The views of a scene show one set of named points, each view turned or mirrored, and shifted as a whole, with a little noise and some points left out.
In the rows, 100 means zero.

Scene 1
View 1
tal: 102  99  93  87  91  105  88  89  91  95  109  97  100  108  94  92  90  98  108  88  90
ful: 95  101  98  68  93  91  87  88  92  99  113  88  101  118  91  87  86  101  112  69  99
Dev: 105  98  89  92  89  107  85  98  93  89  112  91  100  109  97  99  89  95  100  91  86
Taze: 104  99  78  106  88  116  87  92  101  89  112  101  97  100  91  93  98  92  94  110  86
nipe: 111  95  90  108  85  121  89  95  83  91  110  105  100  102  100  102  91  95  110  97  73
zot: 103  104  83  96  99  111  93  89  106  90  102  94  98  100  94  95  98  92  91  118  96
Lurov: 102  102  93  88  99  107  93  89  97  94  102  93  99  104  97  95  93  96  102  100  94
Garal: 109  98  103  91  96  116  96  85  79  96  98  102  102  104  106  104  88  101  120  98  81
segu: 107  95  104  77  100  102  91  96  81  92  99  86  101  113  108  109  82  101  113  84  88
muva: 101  100  79  84  99  95  84  102  111  83  107  79  97  109  94  98  92  90  79  103  102
salo: 104  100  82  89  102  104  89  98  107  85  102  82  98  104  98  102  94  90  83  112  99
kupe: 95  100  83  65  100  79  79  105  114  85  112  66  100  119  91  95  85  93  81  82  111
vun: 109  96  81  98  93  110  86  102  99  82  108  88  98  105  101  106  91  91  89  106  87
Zile: 117  92  96  100  92  117  89  104  78  84  100  93  101  105  113  117  84  96  107  98  73
View 2
Taze: 106  61  89  92  120  111  114  110  90  111  106  88  98  112  104  95  71  85  108  109  120
muva: 122  61  90  99  106  111  94  109  98  95  95  94  114  94  118  109  78  88  108  100  113
vun: 108  65  101  99  113  106  100  105  96  107  105  85  107  101  110  99  77  87  112  108  123
Lurov: 100  69  82  93  108  109  103  107  81  103  104  89  112  102  110  95  83  91  118  104  107
segu: 93  81  98  105  103  101  92  101  72  103  108  84  127  89  108  90  88  93  132  104  101
Zile: 87  78  111  106  114  99  95  96  82  115  113  73  113  101  103  86  86  91  127  114  122
nipe: 91  70  101  99  120  102  112  105  77  115  113  80  104  108  97  82  73  88  122  113  115
kupe: 133  64  93  105  98  107  88  110  94  83  86  104  130  78  118  111  72  89  114  90  95
Garal: 81  79  89  96  112  104  103  102  68  112  114  79  113  105  105  84  88  92  129  110  107
Dev: 105  68  98  100  113  103  105  106  83  105  103  87  113  97  103  91  72  88  119  104  108
salo: 112  63  82  92  108  115  99  109  97  101  101  91  106  104  118  109  84  89  107  105  119
tal: 100  69  87  98  110  105  108  109  74  104  105  90  115  98  103  89  73  90  122  103  98
View 3
kupe: 117  92  78  122  110  82  114  93  98  128  114  105  94  118  81  75  109  98  112  102  77
ful: 122  78  84  108  88  87  105  104  109  113  119  119  109  108  70  97  92  96  105  104  96
Dev: 109  103  85  111  105  85  104  87  115  104  112  120  106  109  88  98  91  106  100  87  108
zot: 104  105  98  111  107  89  120  85  105  98  95  121  97  98  104  99  94  119  104  84  98
Zile: 97  108  83  117  112  96  84  87  122  96  105  115  104  110  95  108  81  108  89  88  126
Taze: 106  112  95  106  108  80  119  78  111  96  104  128  105  103  99  99  91  118  102  76  107
nipe: 104  109  90  106  103  85  98  84  121  91  110  129  111  105  91  109  81  113  95  81  123
vun: 103  114  87  116  116  86  107  80  111  104  104  117  99  110  100  94  93  112  100  82  106
Garal: 105  93  94  109  96  100  92  97  119  92  102  122  107  99  92  115  79  109  94  92  119
tal: 110  96  90  109  99  91  102  94  114  101  108  122  106  104  87  104  87  108  99  92  110
segu: 107  88  83  117  101  100  86  100  116  106  108  110  103  108  84  104  86  101  95  102  112
salo: 104  105  94  116  112  88  119  84  102  106  96  115  93  102  104  92  99  117  105  86  92
View 4
muva: 89  98  89  101  92  122  95  90  108  126  88  98  102  99  91  107  97  113  119  96  96
zot: 103  111  82  106  88  114  108  101  117  120  102  89  105  102  86  98  92  108  121  101  90
salo: 96  107  84  104  90  118  99  96  114  121  97  89  104  102  86  101  93  114  120  99  96
nipe: 120  87  80  108  75  104  125  94  115  119  102  98  115  108  98  96  85  92  119  100  67
Garal: 118  97  94  124  74  97  122  92  120  112  100  89  108  97  99  102  78  96  109  102  66
vun: 104  88  81  100  83  113  107  90  115  121  94  95  113  109  90  103  91  109  120  95  86
Dev: 107  88  88  107  82  111  111  89  109  123  92  102  107  99  99  103  91  97  117  98  76
tal: 107  96  95  114  80  108  114  93  108  122  95  100  101  92  101  101  90  91  114  103  71
Zile: 118  76  83  112  71  99  119  84  122  112  96  90  120  111  96  107  77  105  111  94  71
ful: 95  95  110  121  82  110  108  86  100  126  83  107  89  76  109  110  96  87  107  103  69
segu: 106  85  101  124  75  100  111  80  117  114  87  92  104  93  102  114  81  102  104  97  70
Lurov: 104  105  92  114  84  109  110  95  113  119  96  93  102  95  95  101  89  102  114  103  81
kupe: 77  89  103  105  93  124  86  79  99  132  74  105  90  84  99  118  103  108  112  96  94
View 5
salo: 108  105  106  93  109  96  104  118  93  95  87  100  96  88  94  106  122  95  105  84  107
Lurov: 98  87  107  96  104  94  98  108  87  91  93  105  95  93  98  103  114  84  101  88  114
Zile: 93  91  123  91  120  85  92  95  75  92  97  115  83  78  104  71  103  81  101  84  111
tal: 90  83  109  98  100  95  98  99  87  90  97  104  97  98  105  99  104  80  102  93  113
nipe: 85  94  112  87  115  99  91  98  76  85  98  111  91  85  109  85  102  69  104  94  106
Dev: 93  95  112  96  105  97  102  97  90  93  96  105  96  94  106  91  103  84  104  92  108
ful: 92  69  107  110  81  91  104  89  98  96  97  101  103  113  106  102  98  86  99  94  121
kupe: 116  101  109  115  85  91  126  100  120  114  89  89  108  112  95  101  109  118  103  83  112
muva: 110  108  109  99  103  95  112  110  102  103  90  97  99  95  96  100  116  102  105  84  107
vun: 101  108  114  91  114  96  103  107  90  97  93  105  93  85  101  89  111  90  105  86  104
Taze: 93  108  105  86  115  107  99  112  85  86  94  104  96  87  105  100  112  77  108  93  102
zot: 102  102  104  88  111  99  99  119  87  90  89  103  95  85  95  109  122  86  105  86  107
segu: 95  73  120  105  99  79  96  92  85  96  94  109  90  93  100  84  102  88  96  83  120
View 6
zot: 113  113  97  91  114  103  89  116  79  99  100  87  88  77  85  88  112  98  109  109  105
muva: 116  104  100  102  123  113  105  123  79  104  97  84  90  95  80  106  113  101  108  110  104
ful: 121  94  97  76  107  105  108  99  84  86  94  67  96  101  88  124  91  111  85  98  110
vun: 108  106  103  100  116  106  95  118  80  95  92  91  91  75  73  102  121  108  113  96  107
Garal: 108  113  98  74  98  91  86  92  88  87  97  79  99  70  75  101  109  114  103  87  119
Lurov: 114  108  97  83  109  101  93  107  83  94  99  81  94  82  82  100  107  105  103  102  110
Zile: 101  112  103  90  102  100  93  102  89  93  92  86  101  73  60  112  123  119  112  83  118
Taze: 113  105  100  93  118  99  89  116  75  88  90  93  86  63  87  91  115  105  109  100  100
Dev: 112  98  103  90  111  104  102  107  80  86  87  83  94  81  80  117  110  116  101  89  107
segu: 110  109  100  79  99  101  101  96  91  94  96  73  104  88  68  119  109  115  100  89  120
salo: 115  112  97  96  119  107  96  122  80  104  101  86  89  86  82  94  114  98  112  111  105

Which points are out of place in each view (at most two, in the order of its rows)? Write - if all are in place.
view 1 | salo
view 2 | -
view 3 | tal
view 4 | -
view 5 | kupe
view 6 | Zile, Dev

Scene 2
View 1
Bezuk: 82  100  108  99  91  68  79  110  94  118  93  74  98  131  97  128  124  95  114  129  114
Litik: 94  86  79  98  97  110  95  94  74  97  88  76  84  102  109  111  100  119  113  117  105
Seb: 92  104  82  105  109  76  100  115  98  116  103  78  100  119  88  115  105  77  105  121  122
goz: 99  92  62  104  112  105  112  104  84  100  97  82  90  97  99  105  90  95  103  115  111
fanap: 88  84  68  98  110  109  100  96  84  91  90  85  88  106  113  107  118  105  98  122  100
zama: 111  106  68  104  107  107  125  113  80  117  101  73  94  84  85  113  47  97  116  100  129
pek: 90  107  97  98  97  83  94  112  88  118  97  71  97  116  93  130  98  99  117  118  118
dur: 94  96  87  102  96  93  95  106  83  110  92  75  91  108  99  117  96  102  114  119  115
pil: 96  115  94  91  95  108  112  114  80  112  97  62  96  100  94  135  74  115  124  104  121
tino: 90  101  92  93  98  101  98  105  81  106  91  70  92  110  103  127  101  114  115  114  111
gipo: 96  111  99  95  92  91  103  114  84  119  95  63  98  108  93  134  80  103  123  109  125
Fifaf: 85  116  90  94  109  90  113  120  96  110  101  70  103  118  94  132  103  91  108  112  119
Rud: 99  104  63  101  118  110  129  112  86  104  101  79  96  93  94  114  75  91  104  103  119
sez: 86  104  84  92  106  103  109  112  89  101  97  72  96  111  101  127  103  104  108  111  111
sen: 90  103  79  91  108  116  115  106  80  96  93  73  92  101  106  125  94  113  109  106  109
zuk: 102  123  78  108  116  78  130  133  104  130  113  72  108  104  68  123  62  61  109  105  139
View 2
Bezuk: 99  98  117  92  121  107  120  93  80  106  135  84  64  96  101  97  76  102  77  121  95
fanap: 104  101  102  89  101  79  98  97  82  126  97  75  92  95  98  103  85  101  101  95  136
Rud: 103  86  88  106  76  98  98  106  109  103  75  87  94  96  100  101  117  90  108  91  107
sez: 100  84  104  94  97  94  116  99  88  106  102  79  82  89  107  97  101  94  96  98  113
tino: 96  88  100  90  93  93  119  93  78  103  112  83  84  87  100  94  93  95  84  94  111
Litik: 95  98  93  87  85  79  103  91  74  114  104  81  95  90  94  96  87  97  85  87  127
gipo: 94  79  97  98  83  106  123  96  89  85  113  92  80  88  102  91  103  90  78  99  87
goz: 101  99  89  98  86  89  94  98  96  113  87  87  93  100  93  104  97  97  102  96  118
Fifaf: 103  80  109  101  102  109  119  106  95  99  105  82  75  92  113  98  105  92  97  108  94
pek: 96  90  105  97  99  107  117  96  87  98  116  90  76  93  102  96  92  96  82  108  91
pil: 92  73  91  95  73  100  123  96  88  86  103  89  89  82  104  89  111  88  83  88  94
Seb: 103  93  104  108  104  112  107  103  107  98  103  91  75  104  101  102  98  96  95  116  84
zama: 95  84  74  109  58  101  100  102  110  88  80  101  100  97  90  96  117  88  95  88  89
View 3
sen: 97  103  97  87  101  109  84  111  96  98  97  111  118  91  103  78  93  93  107  111  115
Seb: 99  94  90  108  77  99  100  74  90  111  89  106  106  103  114  92  120  111  119  106  94
Rud: 106  83  90  110  95  114  92  111  93  97  92  104  125  103  107  96  83  103  125  112  107
pek: 103  105  93  88  80  100  98  79  96  107  90  118  100  96  109  76  125  107  106  109  102
Bezuk: 84  115  98  84  80  85  97  64  94  120  96  117  95  90  108  69  147  106  99  103  95
Fifaf: 100  103  102  97  82  105  90  82  83  105  93  112  107  102  123  89  113  98  108  105  109
tino: 98  108  96  80  94  103  89  95  101  103  95  118  107  89  103  71  111  100  101  112  110
zama: 128  76  81  106  86  124  100  111  102  88  81  114  113  106  100  91  81  115  129  123  105
Litik: 82  108  93  79  111  99  83  115  109  104  104  112  119  81  88  64  101  94  102  110  111
dur: 95  101  88  88  92  99  96  93  104  106  94  116  105  90  96  72  116  107  110  112  100
zuk: 124  77  86  125  65  116  106  75  79  99  78  105  106  121  127  112  103  119  133  112  95
pil: 123  102  94  81  85  121  91  100  95  92  88  125  103  100  112  79  98  102  104  120  116
goz: 90  90  87  104  104  101  93  108  103  103  94  105  124  90  92  83  96  104  122  110  101
sez: 95  108  98  90  95  104  87  96  93  105  98  110  115  93  111  81  106  96  107  107  110
View 4
dur: 94  100  94  114  120  91  90  109  109  101  110  89  83  101  111  99  105  108  100  89  85
Fifaf: 81  108  86  100  104  103  86  132  99  105  103  101  88  96  92  94  105  105  107  94  65
Bezuk: 74  118  101  101  117  108  89  109  118  106  126  93  82  116  116  80  107  111  88  87  53
Litik: 87  98  90  127  126  95  84  94  110  98  102  79  81  90  109  111  103  103  94  94  105
goz: 107  98  80  113  117  81  96  108  103  109  90  85  94  79  105  110  97  109  99  90  95
Seb: 100  105  90  95  109  89  99  130  105  111  107  102  94  98  106  86  100  114  105  86  60
zuk: 118  95  84  88  103  75  107  163  88  109  94  121  105  93  91  84  98  114  131  83  58
zama: 122  78  85  116  116  66  100  140  90  97  92  104  92  86  95  105  100  108  133  87  105
pil: 85  89  92  119  114  92  82  132  93  89  108  102  76  105  90  101  110  99  128  92  97
Rud: 110  92  77  110  109  80  95  128  91  106  81  97  97  75  90  112  98  105  116  92  93
sez: 81  103  83  110  111  102  84  115  101  104  99  92  86  90  97  104  105  103  103  96  84
sen: 82  99  86  117  117  100  83  107  103  102  100  88  81  91  98  109  106  102  103  96  95
gipo: 87  94  96  111  116  94  87  132  99  94  117  103  80  109  99  91  110  104  122  89  84
fanap: 89  108  82  115  119  98  88  89  112  110  89  75  90  78  107  113  98  107  80  96  92
View 5
Rud: 89  113  99  92  94  92  113  135  84  103  95  118  92  79  107  101  81  95  87  97  81
sez: 101  109  122  77  83  94  96  111  88  95  85  100  101  82  95  104  102  103  92  92  86
fanap: 110  124  128  81  82  103  87  110  105  107  65  103  102  94  104  96  92  83  100  103  69
zama: 85  100  95  93  92  83  130  137  89  99  117  130  86  92  109  99  81  97  94  94  96
Litik: 113  114  126  73  77  99  96  109  104  100  79  110  95  106  107  93  99  86  111  96  87
pek: 95  99  133  85  80  83  106  103  101  87  102  94  107  86  81  110  107  108  98  88  94
Fifaf: 89  106  123  85  89  86  101  113  85  88  96  92  107  72  83  110  104  111  84  88  87
goz: 97  117  113  92  87  93  104  122  101  106  84  113  94  92  104  98  83  86  98  102  73
tino: 107  106  129  73  79  95  98  106  94  92  87  103  103  94  96  102  109  99  100  89  95
zuk: 64  95  106  113  98  69  131  133  85  91  125  107  101  62  77  120  82  114  75  90  86
pil: 97  98  111  72  84  92  114  116  79  87  109  112  96  90  104  101  110  108  96  83  110
dur: 99  110  132  87  80  90  99  108  107  98  89  102  103  93  89  106  95  95  101  97  81
gipo: 95  95  124  80  81  84  114  109  89  85  111  106  101  91  90  108  108  110  97  83  106
Seb: 82  103  130  100  85  78  112  112  101  91  104  96  107  79  76  116  92  106  88  94  81
sen: 106  114  112  72  87  100  97  120  84  98  83  108  98  89  109  96  101  95  95  91  89
Bezuk: 98  101  155  86  73  80  95  87  114  84  92  80  117  89  66  115  113  109  99  89  86

Which points are out of place in each view (at most two, in the order of its rows)? Write - if all are in place.
view 1 | Seb
view 2 | -
view 3 | Litik
view 4 | sen
view 5 | dur

Scene 3
View 1
kom: 101  92  74  93  98  88  104  114  112  103  107  110  113  108  95  95  92  87  116  116  90
mened: 109  92  100  115  99  115  94  104  102  109  98  109  113  121  107  103  86  89  108  121  95
Fuf: 122  124  95  120  99  146  93  89  118  118  92  141  113  106  119  86  94  96  109  98  96
sokid: 96  106  93  99  97  98  103  104  100  111  105  112  102  104  87  92  106  96  121  95  86
pamus: 111  112  101  118  99  123  96  98  100  113  98  120  109  111  105  93  97  97  113  104  92
Medi: 91  82  105  91  100  103  97  100  87  115  103  104  101  119  85  104  98  89  119  93  87
vinap: 103  96  104  125  100  95  98  113  87  103  106  94  110  118  98  106  90  95  106  133  92
zagaz: 94  114  87  106  97  76  110  113  97  102  110  101  100  97  78  90  109  99  119  105  82
Fipur: 96  101  111  105  100  113  97  98  87  117  101  108  98  114  88  100  102  97  118  90  87
fon: 111  109  110  119  101  134  93  95  99  116  95  121  108  115  108  97  96  96  110  100  93
bufub: 104  98  86  107  98  97  101  111  106  105  105  109  113  110  100  97  93  89  113  119  91
nor: 94  107  93  93  99  102  104  99  103  114  103  119  101  103  84  89  109  95  123  84  86
View 2
zagaz: 111  103  102  77  118  90  98  100  102  85  88  102  97  70  98  85  90  66  89  105  96
mened: 91  81  98  110  117  101  96  100  107  112  96  83  107  91  102  116  104  81  89  101  81
Medi: 86  94  103  93  113  87  102  113  89  90  99  84  98  86  115  84  103  93  87  102  77
pamus: 96  97  97  107  106  111  81  108  108  110  95  86  94  89  91  109  93  85  100  107  84
Fuf: 110  96  97  119  95  121  68  116  112  122  95  84  93  110  84  125  81  90  111  111  88
bufub: 109  86  101  97  121  94  102  101  107  102  93  95  111  87  104  109  94  71  88  102  89
sokid: 106  100  102  87  109  93  93  113  97  91  94  94  94  83  101  87  90  81  94  105  89
Fipur: 86  101  99  95  105  98  88  113  95  94  96  85  89  83  101  88  98  94  94  105  78
vinap: 82  84  97  97  126  98  103  86  109  105  91  89  108  70  99  108  110  68  83  99  80
View 3
bufub: 84  101  100  95  123  107  103  95  95  94  96  100  94  92  86  111  105  88  85  126  107
kom: 83  101  97  93  126  113  99  95  98  96  95  99  91  93  88  113  111  88  80  126  110
fon: 79  93  97  91  107  87  112  92  88  105  106  108  118  115  73  92  83  89  93  119  89
zagaz: 96  104  107  107  113  88  99  76  100  76  100  103  85  72  103  98  99  91  77  124  111
nor: 92  99  97  99  113  89  97  70  98  88  112  114  98  98  99  89  100  94  61  114  90
Fuf: 79  69  96  70  111  92  101  95  103  113  106  100  121  119  62  76  82  93  85  120  86
Fipur: 87  110  99  107  105  85  109  78  86  93  111  118  108  106  94  97  93  90  80  115  88
sokid: 91  102  102  101  114  90  100  77  94  87  107  110  95  92  96  97  99  93  72  119  98
vinap: 83  115  103  108  113  99  116  98  84  90  92  102  97  89  87  117  96  84  109  129  112
mened: 77  104  96  95  117  105  111  100  87  103  97  105  105  108  78  110  99  84  95  126  100
pamus: 83  91  99  92  110  90  108  91  93  98  104  105  112  107  78  92  87  91  89  121  93
View 4
fon: 105  135  110  111  95  110  106  114  114  92  102  62  116  105  132  104  82  94  103  120  103
zagaz: 92  124  94  113  76  89  105  84  115  118  88  96  126  88  109  94  84  93  81  83  100
Fipur: 93  129  97  111  85  109  103  111  122  101  94  79  109  95  119  100  86  80  106  99  100
sokid: 93  119  92  110  78  101  113  100  129  116  97  89  115  94  109  97  80  93  97  80  91
nor: 91  120  90  112  79  103  116  101  137  119  96  88  113  93  104  99  76  94  96  78  93
kom: 109  107  110  94  84  89  105  92  108  107  102  82  121  105  126  91  86  111  86  89  86
bufub: 107  113  108  99  84  91  105  92  104  106  100  82  122  101  125  93  87  104  87  94  91
Fuf: 115  138  115  118  101  108  122  115  124  93  107  47  128  116  129  109  66  117  92  126  109
Medi: 93  114  95  101  82  110  99  110  120  104  98  88  102  97  122  95  95  81  110  87  88
pamus: 104  132  109  113  91  103  109  106  114  98  99  68  121  103  127  101  80  97  95  112  103
View 5
vinap: 90  120  89  105  100  92  87  112  95  104  114  84  108  72  98  110  87  95  77  118  119
sokid: 95  106  107  86  99  93  91  128  111  105  104  86  104  91  122  108  77  92  94  112  108
bufub: 86  120  95  101  103  89  90  120  100  101  105  92  101  84  106  121  78  90  89  121  118
mened: 100  114  95  111  93  100  84  108  98  93  111  88  98  80  100  120  94  90  80  123  119
fon: 113  95  112  100  88  108  80  114  100  85  104  91  101  87  110  121  106  88  86  124  108
nor: 96  103  114  85  98  97  90  132  119  104  99  85  98  98  129  108  76  92  101  110  104
Fuf: 117  90  128  99  86  113  79  125  105  66  88  110  90  105  121  149  106  80  102  137  107
kom: 81  124  91  103  103  88  91  117  105  102  104  95  97  88  108  125  75  88  93  121  123
pamus: 105  101  110  95  92  101  83  124  100  88  103  94  105  89  111  123  96  90  87  124  107
Fipur: 107  96  110  91  90  103  86  121  112  101  109  76  102  89  121  99  90  94  87  111  103
Medi: 99  106  97  98  93  101  90  111  119  109  112  68  91  87  120  93  82  96  90  105  108

Which points are out of place in each view (at most two, in the order of its rows)? Write - if all are in place.
view 1 | kom
view 2 | -
view 3 | -
view 4 | sokid, nor
view 5 | vinap, Fuf

Scene 4
View 1
vumo: 72  101  88  91  105  99  76  105  105  93  104  97  103  84  80  93  103  106  112  111  118
tifo: 79  101  83  96  103  98  91  100  101  92  104  93  96  90  87  85  108  105  107  108  111
Nobi: 95  102  90  94  101  103  101  100  92  87  93  80  91  85  84  83  105  107  118  104  112
tobet: 85  103  72  95  97  104  78  110  103  95  101  97  107  82  93  89  96  95  107  120  109
Ref: 92  96  90  107  102  99  116  90  92  90  104  85  89  98  90  81  112  105  104  99  107
relal: 78  101  76  99  101  102  73  109  105  95  107  101  110  84  88  93  96  96  105  120  112
tipid: 78  94  84  113  104  97  101  94  100  93  115  100  99  101  91  86  110  100  96  107  106
kiluk: 66  101  70  93  103  99  78  105  109  97  109  103  104  88  95  85  106  102  101  117  110
Tolu: 91  104  84  89  101  104  94  103  95  88  90  81  92  82  86  82  103  108  118  107  112
tipe: 88  97  104  107  102  101  74  106  99  87  106  95  111  86  68  106  96  97  112  112  121
Zasap: 64  104  81  88  107  95  86  99  106  93  103  95  94  86  87  82  112  111  109  107  114
nuped: 122  106  62  91  83  119  66  128  95  94  83  85  116  65  94  95  70  80  121  135  104
nis: 75  108  83  73  103  102  74  109  103  90  88  85  97  72  81  84  102  114  124  110  121
View 2
tobet: 115  107  86  91  81  120  112  113  92  102  101  79  110  89  103  100  85  99  109  103  114
tifo: 103  109  89  96  83  110  107  113  89  104  85  77  98  95  98  110  99  104  117  101  115
Zasap: 96  107  93  91  81  106  109  113  90  116  84  75  96  97  97  109  93  104  123  89  119
kiluk: 104  101  83  86  82  110  106  117  96  109  99  70  108  97  101  104  84  110  118  94  117
tipid: 104  104  79  103  88  105  100  119  90  96  84  75  99  99  97  117  108  119  116  110  110
tipe: 114  120  98  82  78  114  112  118  96  90  82  75  104  67  91  126  93  96  111  117  113
Tolu: 107  118  100  103  80  117  116  103  82  108  82  86  92  92  100  102  101  91  114  99  117
nuped: 142  118  93  97  79  146  126  100  86  91  119  93  117  75  110  80  75  73  89  117  111
nis: 104  117  108  84  75  117  119  104  88  119  86  81  95  83  98  103  83  82  120  86  122
Ref: 98  111  87  116  87  103  104  112  80  100  72  82  87  103  96  115  121  112  119  106  111
vumo: 105  114  98  86  79  112  112  113  92  108  85  77  98  84  96  113  90  96  119  97  117
relal: 112  106  85  89  83  117  110  114  94  103  101  76  110  90  101  103  84  102  111  101  116
View 3
Tolu: 106  99  91  101  107  86  98  109  102  91  102  87  97  100  84  97  104  96  102  86  100
Nobi: 99  101  87  99  104  89  94  118  108  95  103  92  95  102  81  108  99  94  98  89  86
vumo: 103  107  92  88  107  91  102  119  95  96  96  86  106  96  78  97  107  105  112  80  103
Ref: 112  97  100  95  111  88  96  118  120  90  105  91  111  92  75  134  97  88  96  88  85
relal: 102  105  109  93  114  93  96  118  85  97  94  84  114  86  85  90  94  114  122  84  100
Zasap: 114  103  97  90  110  88  107  112  101  89  98  85  112  91  77  105  112  98  110  80  109
kiluk: 114  101  112  92  116  88  102  111  92  89  95  82  118  82  83  96  101  107  120  81  110
nuped: 78  101  102  120  110  91  78  110  70  103  98  86  84  101  103  50  71  119  116  97  85
tifo: 108  103  103  93  111  90  99  116  101  92  99  86  110  91  79  107  99  102  110  84  97
tipe: 90  118  96  81  103  101  95  138  89  107  92  90  109  93  78  100  95  118  118  83  87
nis: 102  105  81  94  103  89  104  112  92  92  95  87  95  103  81  81  117  102  107  80  112
View 4
nis: 110  99  95  78  113  110  97  108  115  106  124  85  111  140  87  121  102  101  84  122  84
vumo: 102  101  91  91  107  108  103  107  118  97  129  93  108  134  91  124  98  102  77  110  92
relal: 96  112  81  110  111  105  98  97  122  101  131  101  104  131  86  126  88  105  75  111  96
Zasap: 102  102  95  97  99  105  108  107  106  98  129  90  114  133  86  111  102  97  82  106  98
tipid: 93  101  86  113  93  100  120  105  107  95  129  107  110  114  89  120  86  99  71  88  107
nuped: 112  113  67  85  137  116  89  89  133  136  118  106  103  116  77  147  66  121  80  131  76
tobet: 101  112  80  103  114  105  99  96  119  111  128  102  107  125  82  127  85  106  78  112  94
Nobi: 108  89  91  77  103  109  116  114  111  107  119  98  111  112  89  128  86  105  77  101  89
Ref: 102  88  93  91  89  102  131  116  100  99  123  102  114  105  91  118  87  100  73  83  102
kiluk: 98  114  86  114  105  101  102  97  110  103  131  98  111  134  82  115  96  96  80  107  101
Tolu: 109  94  90  78  107  109  112  111  111  111  121  95  112  118  85  125  89  105  80  108  89
View 5
tipid: 97  88  83  104  103  90  130  112  111  99  116  86  86  107  79  98  91  112  111  116  96
Nobi: 86  78  86  117  121  103  111  107  101  103  103  82  91  90  70  103  86  105  83  120  102
kiluk: 99  92  79  106  92  96  115  119  109  97  109  86  89  109  100  107  77  95  99  105  83
relal: 90  92  71  106  99  101  110  120  104  100  103  85  94  117  96  99  83  90  101  113  85
nuped: 66  69  49  124  112  128  93  116  101  117  80  87  116  132  100  113  103  76  75  127  86
vumo: 90  91  82  107  109  97  104  118  95  96  103  82  91  96  86  98  74  93  91  113  89
tobet: 88  85  71  111  100  105  109  116  105  104  101  85  97  115  95  107  86  90  92  114  87
tifo: 93  88  84  108  107  95  117  113  105  99  109  84  87  101  82  102  81  103  97  113  93
Tolu: 87  79  84  116  116  104  108  109  101  103  102  84  92  93  78  108  83  100  81  117  96
nis: 90  87  85  114  110  106  94  116  93  96  97  81  91  87  90  106  65  86  73  110  87
tipe: 77  96  72  101  115  98  104  121  88  95  101  80  95  109  79  77  84  91  106  126  90
Zasap: 100  93  91  108  102  94  112  115  103  95  109  85  85  91  87  106  70  98  91  106  89
View 6
tobet: 68  97  107  81  94  107  101  113  115  101  99  131  99  102  97  80  97  108  104  81  103
kiluk: 80  96  113  82  87  92  97  111  116  102  98  121  105  102  109  86  98  98  109  81  102
nuped: 25  97  93  79  107  132  99  123  115  105  98  153  96  102  73  67  93  121  95  72  108
tipid: 101  91  121  91  90  100  115  98  107  100  104  124  86  96  108  95  101  111  106  87  96
tipe: 89  101  122  70  97  105  96  104  117  102  105  143  78  101  102  61  88  123  93  96  95
tifo: 94  98  116  82  92  99  103  104  111  96  103  124  91  100  107  84  97  105  108  90  99
vumo: 87  106  114  71  95  102  94  109  112  90  104  127  91  103  100  73  88  101  108  93  102
Ref: 110  99  118  89  98  110  120  92  98  84  109  120  76  94  98  101  96  105  115  94  99
relal: 74  95  114  79  92  99  98  112  118  106  99  131  98  102  105  76  96  110  101  83  101
Nobi: 89  106  110  80  104  118  109  103  100  80  108  129  78  98  85  85  88  104  112  94  103
Zasap: 95  103  113  77  93  95  98  107  110  87  102  117  96  101  106  84  92  91  114  91  104

Which points are out of place in each view (at most two, in the order of its rows)? Write - if all are in place.
view 1 | vumo, Ref
view 2 | relal
view 3 | Tolu
view 4 | nuped
view 5 | -
view 6 | tifo
